Points on a hilly landscape, in no order, each with its height.
A climber steps from a point to whichever of its 3 nearest points has the largest rise for the distance, and stops where none of them is higher. Distance is the straight distance between rows; heights are no part of it.
Z_884 (h 52.1): 66	160	124	112	139	116	96	93	99
Z_352 (h 69.6): 97	118	99	113	124	102	87	95	105
Z_646 (h 63.3): 80	148	106	111	135	112	93	97	107
Z_766 (h 55.3): 100	125	127	81	99	66	72	76	91
Z_449 (h 35.0): 114	100	94	106	110	92	100	94	105
Z_59 (h 63.2): 92	74	86	109	141	147	98	102	111
Z_736 (h 35.4): 109	96	101	88	71	71	92	97	74
Z_11 (h 5.3): 87	156	105	111	125	98	118	116	147
Z_838 (h 32.7): 114	91	87	92	90	87	88	95	76
Z_722 (h 84.2): 114	124	109	98	80	51	86	93	89
Z_36 (h 55.7): 113	53	86	93	83	115	114	106	87
Z_211 (h 51.0): 97	97	98	85	96	91	73	92	85
Z_299 (h 78.1): 89	98	90	110	141	132	83	98	98
Z_678 (h 44.7): 110	51	95	91	65	112	126	123	77
Z_727 (h 42.8): 99	73	83	86	83	110	97	99	80
Z_97 (h 21.9): 82	154	129	105	136	92	84	86	105
Z_306 (h 27.4): 104	96	102	127	123	117	118	101	144
Z_698 (h 34.9): 108	68	95	92	56	98	124	128	66
Z_881 (h 64.1): 122	113	98	110	87	64	104	101	104
Z_401 (h 38.0): 103	96	91	113	115	106	107	95	121
Z_856 (h 44.2): 125	88	101	102	73	77	118	115	91
Z_31 (h 68.6): 81	133	103	119	137	119	97	108	111
Z_455 (h 57.3): 89	108	102	87	110	97	65	85	85
Z_309 (h 60.2): 97	75	76	85	107	125	81	95	89
Z_5 (h 42.9): 115	99	100	115	104	85	115	98	132
Z_700 (h 80.9): 88	65	74	79	60	111	111	117	64
Z_824 (h 58.9): 120	127	100	113	91	51	107	97	119
Z_696 (h 31.6): 121	53	114	107	70	121	134	105	99
Z_137 (h 66.7): 109	139	106	118	105	67	105	105	134
Z_669 (h 26.7): 94	146	102	113	126	92	101	106	126
Z_564 (h 52.2): 88	66	70	84	91	130	93	101	82
Z_397 (h 28.6): 99	96	101	125	132	126	116	107	134
Z_213 (h 70.4): 97	110	88	103	125	107	85	100	104
Z_473 (h 64.6): 108	72	87	109	118	121	103	99	105
Z_416 (h 45.6): 86	86	74	74	94	113	78	90	73
Z_917 (h 56.6): 104	58	70	96	104	132	101	96	90
Z_408 (h 69.2): 99	77	88	82	67	97	97	107	66
Z_275 (h 69.1): 122	119	105	101	74	51	96	104	77
Z_147 (h 51.2): 88	145	107	123	134	106	109	107	130
Z_797 (h 62.7): 111	77	91	101	83	96	111	107	84
Z_447 (h 75.8): 90	116	126	75	102	83	67	76	88
Z_745 (h 60.9): 110	61	86	98	101	121	109	97	99
Z_345 (h 15.3): 87	86	91	61	60	90	92	97	63
Z_218 (h 52.8): 97	129	108	110	118	79	82	86	104
Z_148 (h 66.9): 99	91	85	96	112	108	81	91	92
Z_744 (h 46.4): 64	77	81	68	48	107	102	112	59
Z_551 (h 40.4): 124	77	110	107	67	78	128	123	79
Z_779 (h 61.8): 123	65	104	111	99	112	115	91	120
Z_534 (h 72.3): 82	122	100	114	134	119	78	92	99
Z_911 (h 8.1): 78	96	105	56	59	84	85	92	59
Z_606 (h 41.3): 122	66	105	102	69	94	124	119	90
Z_677 (h 27.2): 101	115	120	70	76	64	75	82	70
Z_809 (h 52.5): 119	121	102	118	106	79	113	103	135
Z_385 (h 71.6): 117	56	112	115	92	139	118	90	123
Z_107 (h 27.3): 96	95	93	72	63	86	89	100	61
Z_54 (h 78.2): 89	140	122	104	120	83	72	87	102
Z_300 (h 26.8): 103	78	107	125	123	139	122	96	138
Z_655 (h 34.1): 117	56	116	101	57	112	129	137	77
Z_387 (h 30.5): 91	100	107	72	84	90	71	83	74
Z_815 (h 15.5): 72	176	113	111	136	96	103	102	119
Z_437 (h 30.9): 95	128	110	121	129	104	118	111	151
Z_155 (h 30.3): 94	117	101	121	135	115	109	104	135
Z_889 (h 39.0): 96	111	135	62	81	62	73	78	79
Z_726 (h 59.0): 93	66	72	79	68	106	102	108	69
Z_415 (h 24.4): 109	89	111	120	113	127	124	95	157
Z_931 (h 22.8): 92	119	114	122	123	117	128	109	157
Z_970 (h 33.6): 100	119	96	120	123	97	107	105	129

For each start below, name the point where the climber stops.
Z_155 => Z_137
Z_911 => Z_408
Z_551 => Z_797

Call two points neighbours if one is among the 3 nearest of the other. Go from one point of each pair to the other, from neighbour to neighbour, staying as high as possible. Name the lowest point that can't be avoided.
Z_408 and Z_299 => Z_727
Z_473 and Z_385 => Z_779
Z_722 and Z_137 => Z_824
Z_797 and Z_137 => Z_401
Z_299 and Z_473 => Z_59
